Points on a hilly landscape, in no order, each with its height.
A ball rolls from a point to the lowest of its 4 nearest points, and stops where none of them is lower. Distance is the straight distance between rows; heights are no part of it.
meto (h 1.25): [110 140 157 171  74  82 160 137 161 125 131 117 122 153 158 137 150 126
 110 151 122 149 109 123  98 105 105  86  76 126]
Semup (h 5.68): [143 141 136 134 162 124 120 146 122 122 135 115 149 143 105 112 141 129
 133  98 107 139 157 156 127 117 147 123 120 123]
zifor (h 4.90): [120 148 120 124 149 123 129 149 153 131 123  93 131 144 109 123 129 138
 144 133 116 143 148 156 142 114 148 107 114 144]
timur (h 4.10): [147  94  74  59 180 153 104 129 141 166  83 189 115 116  70 132 126 158
 136  84 148 137 111 156 140 160  98 225 157 161]
Rodet (h 5.23): [111 116 119 127 127  66 145 146 165 160 112  75 117 146 137 151 112 124
 130 167 144 122 137 143 144 149  99 120 120 161]
mokib (h 4.40): [169 162 167 150  73 191  97  82  50  94 151 184 103 106 113 129 150 130
 109 137 120 113 113  86 139  78 144 108 186  42]
lovi (h 4.59): [124  90  92  95 185 109 123 137 152 174  91  96 119 117  98 158  92 150
 152 135 161 113 123 144 172 121 107 171 133 167]
darok (h 5.69): [123 141 148 145 122 134 130 135 120  99 169 136 163 135 143  97 157 119
 123 116  94 133 134 128 124 106 170  88  92 112]
mur (h 2.27): [105 101 122 129  29  78 163  99  71 146 131 155  92 101 173 134 126 147
  98 142 173  79  95  60 131 164  98 116 110 148]
gulud (h 1.26): [125 150 158 165  77  99 154 136 122 109 162 122 140 142 148 124 157 131
 105 151 104 135 114 102 129 102 168  69  92 107]
loga (h 2.09): [113 144 160 193  34 143 153 145 128 108 182 158 149 138 170 109 142  82
 108 155  88 141  85  73  91  62 167  76  91 111]
mige (h 5.24): [108  87  99 111 155 113 137 146 163 172 100  48 133 148 107 157  79 134
 150 155 162 114 133 134 176 114 100 180 138 184]
zut (h 6.21): [135 148 124 115 167 143 121 171 128 107 125 111 161 120 107  99 133 121
 125  86 100 139 139 157 105 125 171 102 134 130]
Pepo (h 5.37): [107 116 137 153 150  67 141 134 175 170  96  69 116 153 132 143 110 134
 152 164 138 137 133 161 150 128 100 128 117 166]
feri (h 5.88): [ 93 139 160 138 145 108 125 161 182 149 123  73 107 173 152 150 120 114
 160 169 121 157 123 151 109 120  96 124 118 142]
zevi (h 2.99): [129 150 145 144 123 107 124 137 121 134 153 128 146 128 132 113 150 143
 118 125 128 133 136 135 140 122 137 111 106 130]
Kisug (h 4.20): [138 129 113  98 209 164  99 208 137 124 135  92 136 138  43 130 119  98
 171  94 125 155 158 175 126 106 128 166 148 152]
rerus (h 7.07): [115 105 121 139 137 119 120 134 194 175  89  33  92 146 123 171  74 118
 174 176 175 115 112 143 168 121  87 190 150 161]
sav (h 5.35): [148 168 160 155 100 185 112 100  81  78 160 182 153 100 143 111 138 107
 102 116 113 102 133  93 120 101 177  97 160  61]
zum (h 3.24): [136 152 184 155  61 184 114  88  61  85 160 180  93  91 123 128 163 140
 102 138 140 123 114  76 125  91 124 114 179  64]
Tavaf (h 7.18): [217 121 134  78 175 173  88 109 115  90 124 220 125 132  95 118 135 129
  96  56 129 165 102 133 108 135 102 163 134  95]
kula (h 1.73): [131 150 165 169  71 143 120 110  88  85 178 159 147 130 139 103 147 118
 112 132 117 119 135  88 124  96 172  68 118  86]
futeb (h 2.21): [104 118 135 156  62  69 175 111 135 139 140 124 110 144 179 138 133 139
 100 163 147 133 101  95 119 140  99 118  96 150]
dad (h 3.23): [ 93 110 164 143  61  51 180 116 161 160  98 121  96 198 202 165 105  93
  99 180 113 137 100 121 122 155  59 114  89 140]
duf (h 1.43): [131 143 149 192  70 129 145 126 102  81 193 157 143 134 153 109 146 113
  95 141 110 130 112  77 103  76 167  79  98  97]
Liki (h 5.39): [116 127 102 117 177 132 122 142 160 145 117  63 112 116  96 145 118 146
 157 138 143 135 148 171 165 117 118 169 145 169]
folun (h 5.76): [120 110 109 113 159 111 118 147 178 173 108  47 127 138  97 150  96 142
 161 145 156 132 131 176 158 128 117 173 129 177]
lodev (h 3.70): [114  95  73 103 147 116 131 100 112 163  89 122 127  98 130 141 112 158
 130 120 164  97 125 142 156 184  99 149 146 160]
fadip (h 5.77): [132 133 111  95 179 160 115 158 109  98 155 124 171 135 121 106 118 102
 136  84  78 121 159 145  94 126 190 113 128 122]
Lolom (h 5.59): [134 119 119 126 166 129 124 123 121 118 122 132 151 113  87 108 138 135
 128  99 114 147 163 172 143 138 125 129 125 138]
Lop (h 3.54): [137 112  99 109 153 114 143 131 123 135 121 101 116 111 100 144 126 153
 133 119 156 123 147 150 152 155 124 150 132 138]
Kilef (h 3.48): [133 156 151 139 117 140 110 118  97  93 135 140 130 106 120 112 149 157
  86 114 125 127 128 133 116 147 139 110 115 110]
risi (h 1.64): [108 154 147 169  76 117 148 112 118 101 166 147 125 146 159 118 154 139
 105 147 118 139 112  86 126 124 147  85  86 116]
Vut (h 6.77): [159 112 116  72 209 162  90 107 110 131 104 205 108 141  73 124 130 143
 133  61 122 155 124 161 119 163  91 197 135 110]
kosun (h 5.10): [113  92  79 105 149 116 133 122 135 191  80  78 118 108 129 149 110 149
 138 142 159 100 155 149 167 139  93 171 145 152]
fezed (h 2.04): [112 144 149 180  42  76 143 117 117 116 152 144 116 127 150 134 164 135
 108 153 144 121  97  89 123 128 110 116  87 127]
dimov (h 1.87): [123 137 142 180  49  99 155 116  90 109 162 148 108 113 151 142 160 143
 108 150 160 121 100  59 128 125 113  93 102 111]
dif (h 3.89): [138 145 138 164 102 119 146 124 118  86 163 139 147 112 136 108 154 144
 100 122 122 139 141 116 135 126 149  75  97 128]
pabif (h 6.71): [ 91 105 161 157 119 107 114 137 221 174  96  49  91 182 161 176  80 114
 172 177 150 105 127 131 148 110  88 165 162 134]
pevo (h 6.61): [115 125 136 144 129 109 112 137 206 173  95  47 101 162 144 165  94 152
 162 183 141 125 125 148 140 107 101 158 146 166]
kunab (h 1.62): [107 154 160 167 100  87 151 156 160 138 136 110 138 158 159 133 139 121
 117 166 106 153 139 132 107 116 123  80  84 116]
Paba (h 6.24): [142 109 116  65 200 210 108 159 135  89 140 165 178 122 105 106 109  80
 134  79  89 136 174 158  86 115 191 150 148 115]
zoma (h 6.42): [171 125 125  84 210 159 103 131 128  98 107 182 132 121  80 109 140 119
 132  69 121 146 140 158 117 140 126 184 134  97]
zala (h 9.02): [184 123 142  86 180 196 103 120 103  69 131 199 143 110 113 101 125  95
 117  66  96 129 144 141 105 126 165 162 161  89]
fuz (h 5.89): [104 134 150 145 160 104 109 161 199 164 117  54 119 158 139 147 103 122
 174 167 138 133 135 169 148 109 110 124 135 136]
romir (h 6.09): [155 141 119  99 189 163 111 157 114 101 137 134 145 121  79 114 133 132
 139  92 125 149 140 178 117 131 125 137 145 119]
Buduk (h 2.62): [ 90 116 120 163  54  62 163 104 112 150 126 141 123 122 178 139 112 149
  88 158 150  84  94  79 128 149  99 104  92 156]
Sido (h 1.81): [120 137 151 154  56 140 120  83  52 108 143 173  86  93 129 124 184 153
 102 160 151 115 103  64 129 107 124 121 144  74]
Sif (h 3.79): [120 111 104 118 114  97 129 104 100 124 114 129 117  82 134 147 146 147
 108 114 150 103 129 141 135 180 118 128 120 147]
budol (h 3.94): [127  84  81  90 183 134 111 148 153 161  86  92 113 123  77 166 108 146
 162 129 158 108 144 144 192 123 101 221 157 172]
gani (h 5.20): [164 144 147 131 128 173 120 106  91  83 153 186 134  95 108 103 148 125
 108  94 107 122 124 127 128 151 145 108 159  81]
vol (h 8.53): [199 137 141  93 167 204 102 101  95  70 148 184 155 112 134  95 128 121
 110  62  94 135 129 124 109 114 185 144 162  98]
zev (h 5.13): [ 88  93  95 128  98  67 153 122 139 179  80  85 116 150 189 133  99 125
 110 173 149  99 132 123 132 165  92 127 112 151]
lemok (h 4.96): [109 130 106 125 177 128 106 158 179 134 124  72 136 136 103 139 121 124
 170 139 126 134 148 167 139 111 121 141 139 146]
nemen (h 5.74): [136 125 118 105 173 135 132 150 155 120 111  93 134 118  79 132 130 140
 154 122 143 160 161 170 135 132 123 158 133 138]
dodot (h 3.72): [136 165 153 186  56 188 104  94  47 106 162 187  91 105 133 120 164 131
 111 166 151 125 119  68 135  71 130 109 170  73]
Dod (h 4.11): [102 128 130 134 110  64 148 136 172 166 109  78 108 152 171 150 102 137
 126 174 132 140 144 143 132 124 105 137 111 141]
tuse (h 0.66): [129 147 166 181  86 104 149 147 138 132 172 123 141 162 158 109 137 111
 111 168 101 148 110  96 110  99 132  74  89 102]
Bitag (h 6.03): [151 121 113  58 219 208  98 149 123  95 137 173 156 119  94 104 106  90
 141  70  82 141 154 148  98 127 155 155 139  98]
zavel (h 1.08): [122 146 164 171  76  76 154 131 134 125 139 140 127 152 165 131 146 126
 105 153 119 150  97 114 105 107 111  82  82 116]
Lezig (h 2.08): [135 133 132 145  87 122 137 110  84 107 135 135 107  95 129 125 144 157
 121 127 124  90 116 111 156 149 128  99 121 110]
motez (h 3.56): [ 92  87  78 118  93  67 128  85  86 178  87 123 124  95 192 136  94 125
 105 125 153  68 115  94 128 169 103 122 126 165]
Lozun (h 3.07): [138 112  90  65 196 155 120 153 133 141 104 138 119 121  68 146 119 137
 160 104 139 144 142 152 155 120 105 196 141 155]
kem (h 4.03): [114 167 146 177  49 182 128  88  43  89 160 183  80 108 125 130 164 133
 120 170 150 106 109  59 124  72 138  79 159  52]
sezun (h 5.86): [131 113 129  82 151 194 133 163 149 135 164  98 177 145 134 100 102  72
 144 117  82 157 166 133  80 112 226  97 139 160]
lol (h 4.52): [122 139 120 106 199 147 107 186 145 127 119  72 130 139  85 124 119 113
 187 122 129 160 137 175 135 109 130 158 128 150]
zam (h 2.91): [136 110  82  91 175 134 140 118 116 143  91 115 114 102  96 135 134 143
 126 103 144 127 134 154 144 159 101 188 123 145]
Nik (h 4.45): [108 120 109 130 137  96 142 133 149 133 117  81 110 141 109 127 131 139
 135 145 158 111 142 148 151 133 111 139 135 152]
Sisig (h 5.15): [138 140 117 129 153 119 118 142 130 121 129 127 149 110 101 122 130 145
 143  99 135 139 134 152 143 147 124 121 118 131]
mimak (h 4.51): [106 105  90 131 115  89 146  97 141 172  98  89 118 134 154 144 117 140
 119 159 152  99 128 156 149 165 105 133 120 157]
remuf (h 4.99): [ 97 122 134 135  92  52 145 118 142 159 115  85 107 157 154 147 129 150
 123 164 153 106 118 134 122 164  92 127 108 159]
makol (h 5.70): [133 122 108  75 198 164 108 171 122  89 121 132 158 106 115 103 134  98
 130  62  94 154 183 141 101 126 179 121 130  98]
sepek (h 4.06): [135  81  62  98 123 113 120  90  94 179  61 145 122  88 155 114  98 144
 127 104 140  86 126 121 143 182 104 158 123 150]
Zupaz (h 6.90): [118 139 148 155 117 163 140 139 138 102 179 136 174 127 149 103 131 108
 115 113  95 120 158 138 108 111 200  76 122 130]
refem (h 4.94): [137 136 128  87 183 162  97 185 172 151 148  63 162 143  96 111 112  80
 185 128 116 162 148 164 113  75 154 143 141 157]
leg (h 3.77): [119 102  93 117  93  97 149  82 113 171  96 122 117  93 139 148 129 153
 122 104 159 102 120 109 155 185 105 140 123 145]
bomas (h 8.02): [217 152 157 101 134 170  86  84  80  67 150 202 132 100 117 105 143 116
  89  94 123 140 113 103 113 118 143 129 193  64]
zime (h 3.49): [155 155 160 167  64 168 135 104  74  88 173 182 114 110 126 113 167 107
 120 141 108 114 111  67 139  86 163  84 155  54]
Gera (h 2.24): [117  77  56  76 166 133 122 105 123 183  64 128 117  90 105 146  94 160
 145 109 150 108 133 145 155 147  95 201 154 162]
kasaf (h 2.93): [142 137 109 152 119 113 122 116 116 103 130 132 119 116 123 130 147 157
 111 112 133 121 129 142 138 162 140 113 111 121]
goniz (h 5.14): [112 129 134  97 191 166  97 177 159 137 158  67 161 145 104 119 123  97
 173 124 107 154 156 173 102  91 164  97 131 156]
banag (h 6.05): [145 147 116  79 207 155 117 154 135 109 124 142 131 120  73 112 133 135
 136  86 122 163 143 160 122 129 131 165 150 113]
Sol (h 4.48): [114 137 147 164  78 149 159 134 149 106 176 133 180 165 185  96 127 103
 131 145  79 148 139 101  90  95 194  46  89 111]
zeni (h 9.24): [214 133 154  89 181 185 106 112 102  84 124 212 149 120 115  93 129  96
  98  67  99 150 113 122 113 127 140 142 159  74]
Sev (h 5.60): [ 77 100 142 148 115  75 151 126 184 173  89  69  99 180 181 171  82 122
 139 175 150 107 146 117 148 133  78 144 129 153]
zusog (h 2.29): [ 92 151 169 163  95  94 132 143 196 151 116 103 122 187 161 144 113 115
 139 182 109 153 114 134 114 127 101  93 101 113]
zab (h 5.38): [134 124 113 122 162 144  93 171 183 148 114  49 120 132  71 154 100 120
 211 121 186 134 115 148 174  88  95 206 149 203]
zopu (h 2.13): [161 133 135 135  81 151 130  78  82 103 137 178 115  74 116 127 165 166
  84 108 133 115  85 102 139 144 123 136 150  87]
zuzi (h 2.98): [ 99 138 148 144 106  91 156 133 160 148 109  90 122 156 159 154 123 130
 121 179 126 164 127 145 120 126 110 101 103 135]
Pak (h 2.94): [117  76  61  80 179 154 132 137 149 177  89 123 105 108  73 162  95 140
 164 106 143 111 135 155 180 126  90 217 145 173]
fav (h 2.23): [ 62 120 172 157  63  92 160 145 192 167  57  94  72 209 187 177 102 104
 117 202 119 139 115 123 123 142  60 133 110 133]
Zon (h 5.36): [142 149 129 140 118 149 123 125  98  91 141 147 151 131 122  94 152 137
 107  98 111 135 143 129 128 123 178  85 114  97]
mut (h 5.27): [121 120 109  79 196 184 118 181 134 126 147 108 178 137 103 105 108  76
 170  96  98 151 164 154  95  93 182 132 137 131]
zovad (h 1.44): [121 161 147 159  89  84 166 130 143 132 164 116 138 147 165 140 143 141
 111 146 105 144 117 124 121 123 124  86  77 136]
Nuki (h 0.90): [127 149 157 186  50 142 141 123  92  90 165 159 131 130 152 121 167 123
 101 162 125 108 106  73 123  90 135  71 106  90]
Kekub (h 3.44): [154 132 111 136 134 102 128 101 106 136 122 153 127 103  98 127 160 160
 105 103 134 112 118 130 132 169 120 135 138 111]
tanup (h 3.76): [135 124 126 128  82 124 137  80  61 125 114 169  91  77 126 129 152 177
 108 129 144  87 101  95 126 173 118 132 136 128]
povo (h 7.09): [189 155 169 134 117 204  91  88  62  81 156 196 127 103 143 117 132 111
 105 114 100 111 117  76 132 108 147 113 194  64]
veb (h 1.27): [118 149 157 172  69 116 146 165 150 128 152 138 152 174 182 104 125  86
 102 148  86 163 108  97  94  87 149  58  71 111]
Nup (h 6.89): [142 138 119 113 162 177 129 142 107  85 158 153 178 131 142  83 126 114
 131  93  96 129 166 119 105 128 202 102 132 111]
zupur (h 6.22): [125 146 139 126 170 137 122 154 135 131 162 104 157 149 124  94 125  95
 136 122  97 146 142 147 118 112 163  87 112 139]
vokot (h 2.00): [115 154 158 169  91  94 140 120 114 112 151 127 130 112 137 117 149 146
 111 142 124 125 111  99 113 124 128 107 100 126]
Nov (h 3.80): [154 128 127 103 145 138 127 112 103 123 104 171 112  99 105 143 158 152
 120  98 138 141 108 149 132 174 115 143 130 119]
Gakub (h 4.73): [111 104  69  97 120  85 130  98 114 179  68 114 120 106 162 124  93 153
 126 113 153  90 122 129 164 173 105 162 127 161]
bez (h 5.66): [153 126 124  74 213 183 115 156 124 101 128 146 163 122  87 111 127 102
 121  79 106 155 157 150 110 145 153 156 143 126]
kifiz (h 6.52): [142 154 128 144 148 156 133 150 129 108 158 131 164 127 141 106 143 131
 142 108  96 144 149 142 110 123 174  87 116 109]
Buvo (h 5.08): [ 83 118 152 141 107  69 146 150 184 174  97  81  98 183 177 172  97 120
 138 190 124 129 127 136 137 138  71 131 109 145]
mos (h 2.22): [115  96  77  86 186 141 120 139 121 152  97 113 112 104  73 158 106 141
 147 106 149 127 140 161 157 151  98 200 142 162]
Vozi (h 3.93): [138 162 127 136 117 129 131 116 107  93 141 155 134 109  96 116 148 137
 113 107 119 121 128 148 137 131 153 119 120 110]
Num (h 5.34): [122 119 113  72 213 183  97 180 118 103 137 131 156 129  83 101 113  93
 153  74 106 150 176 158 108 123 164 137 144 129]
Fug (h 5.05): [104 139 147 132 163 115 111 153 178 156 134  66 144 159 129 139 133 123
 162 163 124 153 135 172 126 108 119 107 118 136]
sirun (h 6.82): [187 113 118  94 181 166  99 109 111 101 103 204 129 111  88 103 143 138
 108  85 140 153 127 136 116 146 111 157 150 114]
Viso (h 5.21): [112 130 151 160  86 132 146 149 136 132 175 127 155 165 176 102 129  97
 124 142  58 139 138 137  76 104 172  55 105 126]
lado (h 5.04): [ 90 117 135 133  82  70 169 123 173 181 111  91  99 167 196 155  88 131
 108 192 149 110 132 123 132 143  79 124 110 154]
Kivog (h 5.46): [144 120 132 124 157 159  87 165 212 163 121  51 137 162  60 171  81 101
 203 134 172 135 101 155 159  82 118 182 163 192]
puzed (h 5.53): [108 142 141 128 147 130 107 174 185 137 117  52 122 153 115 142  99 135
 186 157 131 147 140 156 145 119 118 145 140 156]
fen (h 4.38): [112 140 117 130 144 103 133 135 146 132 120 103 132 129 116 134 138 154
 147 137 155 131 136 168 146 148 139 112 123 149]
Puled (h 1.74): [ 94 132 173 167  51  56 175 137 156 137 127 122  95 170 180 154 115 126
  86 182 117 137  86  98 110 133  84  92  76 144]
ton (h 5.16): [122 135 130  93 197 156 101 174 143 120 149  93 154 128  88 103 118  80
 163  98 102 147 170 163 113 104 157 117 128 143]
piro (h 4.16): [ 79  89 149 144  90  67 164 117 173 183  84 102 101 203 209 180  79 114
 121 190 126 112 117 113 125 157  55 134 119 149]
Lazov (h 4.12): [ 82  80 127 143  64  55 154 111 150 184  92  98 117 173 232 161  84 105
 107 192 128 120 110  99 117 147  66 126 106 143]
lero (h 3.40): [152 104  76  98 165 137 127  89 110 142  86 148 119  99 105 118 131 161
 102  96 144 116 125 141 128 189  88 184 156 127]
vetor (h 9.47): [206 124 140  56 199 190  97 114 145  77 131 232 150 145 115  83 129  90
  96  60 112 146 118 119  82 124 141 158 194  77]
Zibim (h 4.68): [151 155 136 144 121 125 134 119  99  87 157 153 153 132 140 122 144 131
 125 128 115 126 134 117 117 115 167  81 127 100]
Suro (h 5.67): [126 133 134 124 169 146 128 169 150 137 155  91 178 132 124 113 134  95
 141 123  87 155 178 142  94 107 177  97 122 139]
lep (h 1.11): [125  80  62  89 172 138 114 124 119 153  89 144 110 109  98 161 107 142
 155 101 149 117 133 144 149 151  95 198 148 161]
ronu (h 4.58): [123  98  98 120 161 140 120 150 159 167  96  56 120 122  76 172  85 140
 177 155 175 122 134 139 176 110  87 208 151 179]
nasup (h 3.37): [ 96  95  84 113  96  91 130  82  94 145  82 147 113  70 170 131 102 150
 121 126 157  70 105 102 144 177 118 137 134 151]
tope (h 5.78): [113 115 101 123 174 106 136 160 151 157  96  74 125 129 118 144 110 143
 148 136 144 118 152 171 144 133 100 172 131 184]
mev (h 6.45): [103 115 122 150 123  85 109 132 188 185  93  55  99 163 149 150  90 142
 158 184 156 105 117 137 157 116  95 144 146 176]
zadef (h 1.51): [ 91 138 178 184  63  82 173 138 177 136 123 142 100 181 179 138 127 113
 104 169  95 159 100 113  95 112  89  96  71 119]
kida (h 4.08): [104  84  71  96 170 123 123 114 144 185  74  80 113 105 119 144 102 145
 148 123 170 117 129 155 178 140  88 182 149 178]
Mazap (h 2.90): [ 77 127 184 153  72  69 173 125 176 163  99 117  97 190 194 183 107 107
 115 191 100 157 101 130 118 128  60 121  73 146]
guf (h 5.47): [127 116 114  79 182 193 114 148 146 115 182 110 181 133 120 118 102  60
 154  92  86 118 172 141  67 107 220 137 135 158]
fibep (h 1.49): [119 155 158 201  33 162 149 122  86  84 203 177 126 128 154 113 138  92
 103 174 124 117 119  76 114  64 165  69 124  73]
gedak (h 7.11): [183 150 147  99 156 166 106 125 100  98 139 194 138 104 105 100 158 135
 104  73 119 146 123 143 123 146 131 140 146  89]
sige (h 3.32): [112 100  93 147  82  69 159 100 120 158 115  99 130 127 158 138 118 139
 116 144 158  89 122 116 133 169  86 115 115 141]
Mar (h 1.80): [ 93 162 178 145  76  58 158 131 182 135 117 120 110 170 161 139 133 128
 108 189 105 162 100 133 118 129  80  88 105 135]
pezi (h 4.78): [117 146 143 105 184 158 100 184 167 145 135  57 150 151  91 129 114  88
 215 142 131 154 121 154 131  82 143 157 136 167]
lepu (h 6.99): [172 155 141 124 156 187 120 106  81  64 138 176 152 111 113  88 138 122
  98  94 116 122 132 114 126 129 157 119 152  81]
tafo (h 6.50): [175 156 133 105 133 149 117 109  88  98 138 184 128 102 109 114 168 137
 103  97 136 132 111 123 122 158 132 145 168  88]
pil (h 6.44): [156 103 118  69 187 195 122 143 119  86 144 172 169 116 117 114 112  68
 125  70  81 122 160 124  79 127 212 137 143 118]
bil (h 7.90): [135 160 124 157 110 172 130 131 115  82 165 149 167 125 156  99 110 103
 125 112  97 110 144 101 108 104 202  57 116 110]
Tutag (h 1.77): [139 140 133 163  65 120 146 105  77 100 143 181  90  83 125 123 157 158
 105 135 147 112 102  85 140 128 112 110 139 103]
Lim (h 6.23): [164 132 109  96 198 147 127 132 115 120 112 162 128 115  75 119 140 131
 134  96 138 145 135 171 114 147 113 163 135 124]
Gegi (h 2.43): [131 161 152 181  73 140 146 116 108  90 179 176 145 133 138 101 143 118
 111 132  95 124 133  80 117  93 185  75 101  94]
zitur (h 2.25): [149  77  80  99 187 142 116 118 123 173  77 155  98  87 110 145 127 160
 135  95 144 112 132 162 145 163 103 190 134 147]
Sez (h 6.51): [125 134 129 144 143 128 139 137 154 125 145 114 175 144 144 109 122 106
 134 120 103 129 145 141  93 106 182  61 109 136]
Sosad (h 3.35): [146 159 140 141 108 145 114  96  90  90 139 167 128  99 113 112 173 153
 115  98 125 133 115 114 131 162 146 110 143 102]
repa (h 5.48): [130 141 130  98 183 126 116 154 143 124 132  86 144 120 103 134 136 123
 143 115 123 166 153 178 131 122 149 110 131 149]
per (h 2.59): [105 123 111 155  76  64 146 114 130 130 155 130 113 120 159 138 130 155
 104 141 157 113 113 124 134 156 100 102 103 156]
pepad (h 1.94): [148 149 142 164  77 136 133 101  95 101 161 156 131  94 126 107 159 140
 112 125 127 119 130  82 130 106 151  85 130  87]
roler (h 2.33): [137 147 170 163  74 163 115  90  76  85 162 181 105 122 127 111 162 143
  93 128 122 129 102  73 121 116 148 114 156  79]
Godud (h 4.19): [109 129 106 127 127  70 143 123 132 156 105  91 128 125 146 122 128 146
 103 136 151 106 121 142 140 152 103 123 103 144]
linuf (h 3.27): [122  84  75  65 195 147 124 145 135 161  89 169 108 115  69 165 116 144
 147  97 139 141 145 169 151 151  80 216 141 145]
metub (h 1.57): [127 151 146 173  36 126 144  93  67  99 150 180  89  90 132 132 178 155
 112 164 144 123  98  73 127 117 128  97 140  89]
zugab (h 3.55): [ 86 102 100 140  84  59 162  95 117 190 110 123 118 133 177 142 105 121
  97 153 156  84 111  98 138 159  92 130 115 168]
Kor (h 1.75): [ 97 134 140 159  80  66 166 133 149 141 130 115 108 159 153 152 146 147
 100 167 129 125 110 113 111 134 100  92  96 134]
tobep (h 6.84): [157 152 155 155 108 160 106  77  77  71 155 191 134  95 134 104 147 123
 113  97 110 118 137  82 118 117 173 115 145  73]
tezod (h 3.73): [130 124 111  87 218 159 111 172 142 131 103 123 135 120  52 129 127 102
 151  88 130 154 153 160 149 119 119 187 137 140]
natig (h 5.49): [112 135 136 146 117 161 150 151 139 111 181 124 176 151 174  99 123  94
 138 143  82 143 154 125  88  96 212  54 109 134]
dom (h 5.79): [151 146 123 115 171 143 125 132 119 103 132 150 112 109  98 114 157 131
 131  92 109 139 140 151 136 150 130 142 124 109]
nom (h 5.92): [ 87 134 157 153 116  96 127 128 209 152  97  63  98 179 157 158  98 140
 165 198 139 139 121 148 133 140  91 146 131 154]
Vaded (h 2.06): [ 94 138 137 148  42 104 149  89  81 125 134 155  99  91 138 149 153 146
 101 146 159  84  98  80 130 149 124 108 112 124]
gita (h 2.07): [101 116 123 168  58 106 152  93 102 109 139 136 108 121 153 136 153 157
  96 152 165  98  92  84 138 135 119 105  94 130]
dapu (h 5.55): [118 139 134 127 167 127 110 161 177 141 145  79 153 135 118 119 126 116
 159 146 110 157 146 156 135  97 156 101 131 145]
femiv (h 9.29): [192 123 132  45 214 177 102 134 118  87 122 214 139 143  99 111 127 109
 126  57 115 155 132 140 102 143 148 160 163  81]
Tabos (h 6.83): [190 133 137 108 120 164 106  85  77  92 136 184 127  97 104 111 154 144
 113 102 137 128 117 108 123 155 125 150 173 103]
zofo (h 1.21): [124 143 160 169  57 147 126 102  84  93 160 169 125 113 141 118 165 138
  95 152 138 118 108  72 126  99 138  97 115  89]
posud (h 3.78): [116 141 140 125 147 101 128 158 151 152 136  85 154 164 147 121 126 131
 144 136 109 152 142 150 120 114 142  78 110 123]
meru (h 6.94): [174 128 140  98 184 174 124 125 134 100 120 178 129 121  93 111 135 117
 127  79 106 147 135 133 107 152 134 143 143  86]
rolol (h 2.60): [160 149 138 159 101 143 121  98  81  93 154 148 117  96 126 106 153 166
  98 116 150 120 129 100 139 129 148 108 131  92]
vuba (h 2.70): [117 152 149 148 122  99 129 141 136 117 162 103 147 161 159 112 140 115
 125 141  98 152 140 130 104 100 142  71 101 118]
pizen (h 2.44): [108 153 137 154 119 100 138 157 152 151 123  86 135 165 152 128 140 135
 140 168 117 135 133 143 111 119 113  90 103 130]
bobo (h 5.50): [125 121 135 118 170 135  95 174 200 165 128  53 134 156  66 143  98 111
 198 139 170 157 134 150 151 111 121 185 142 180]
tudez (h 3.71): [133 149 152 182  95 122 149 160 123 117 177 150 164 144 153 102 144 104
 119 134  96 124 136 100  93  92 179  64  92 113]
bilu (h 3.69): [173 114 109  94 159 135 119  83 105 131 104 182 107 107 108 113 149 159
 110  87 124 129 108 134 130 160 115 168 165 127]
Kabe (h 3.68): [151 124 122 134  91  97 121  85  96 123 121 163 116 110 139 147 143 189
  95 127 161  96 109 114 122 173 122 138 139 137]
nafi (h 2.55): [ 81  84  89 131  40  74 149  70  69 161 117 152 117  95 202 128 114 137
  96 131 157  68 113  67 134 167 109 124 130 153]
Vikuv (h 2.92): [134  76  75  94 158 131 118  96 102 166  74 143 124  81 125 132 113 166
 146 104 146  96 123 146 144 177  93 184 151 143]
Luv (h 4.23): [128  94  96 119 121 120 136 113 126 166  92 101 119  82 125 150 112 153
 146 127 149 111 139 159 147 153 107 157 112 155]
luva (h 2.36): [126 139 128 147  91  81 137 112 109 109 138 121 119 108 131 123 153 151
  98 134 148 101 121 120 138 147 120 122 109 128]
sori (h 2.97): [ 91  89  92 141  67  70 141  88  96 168  88 130 119 104 191 128 113 139
 103 135 154  70 122  93 150 182 112 126 106 154]
venad (h 6.63): [187 158 160 119 119 178  98  92  83  97 144 185 104 109 119 107 161 129
 119 105 120 121 109 113 118 138 144 123 180  74]
golo (h 5.12): [120 116 121 121 164 142  97 161 200 154 108  35 113 133  90 170  91 119
 210 139 180 125 109 144 170  96 125 207 148 188]
vin (h 3.61): [130 108  90  80 202 143 122 155 141 139  99 124 121 119  44 158 122 140
 176 103 148 147 133 156 145 129 100 222 139 152]
zoze (h 4.24): [115 124 115  89 202 132 101 177 142 133 118  81 133 117  54 122 112 115
 187 113 131 141 139 163 148 107 118 176 134 157]
zumat (h 5.61): [159 164 170 151  98 179  99  73  62  99 157 195 125 103 129 106 144 133
 101 124 123 107 115  80 136 104 158 107 185  52]
Kedus (h 1.07): [101 137 158 173  66 111 131 146 156 115 170 134 129 176 164 118 147 107
 101 163 101 153  87 102 105  86 142  68  71 125]

Where does a ball stop that starts at each point below?
nasup -> Nuki
vol -> Nuki
zeni -> Nuki
fadip -> lep
motez -> Nuki
pizen -> tuse
pevo -> tuse
sezun -> lep
goniz -> lep
romir -> lep
Zupaz -> tuse
per -> tuse

For each start below, name every point that the ball comes to, in order.
fuz -> Fug > posud > pizen > kunab > meto > zavel > tuse
leg -> nasup > sori > nafi > mur > Vaded > Tutag > metub > zofo > Nuki
mev -> Pepo > Dod > zuzi > kunab > meto > zavel > tuse
Gakub -> nasup > sori > nafi > mur > Vaded > Tutag > metub > zofo > Nuki
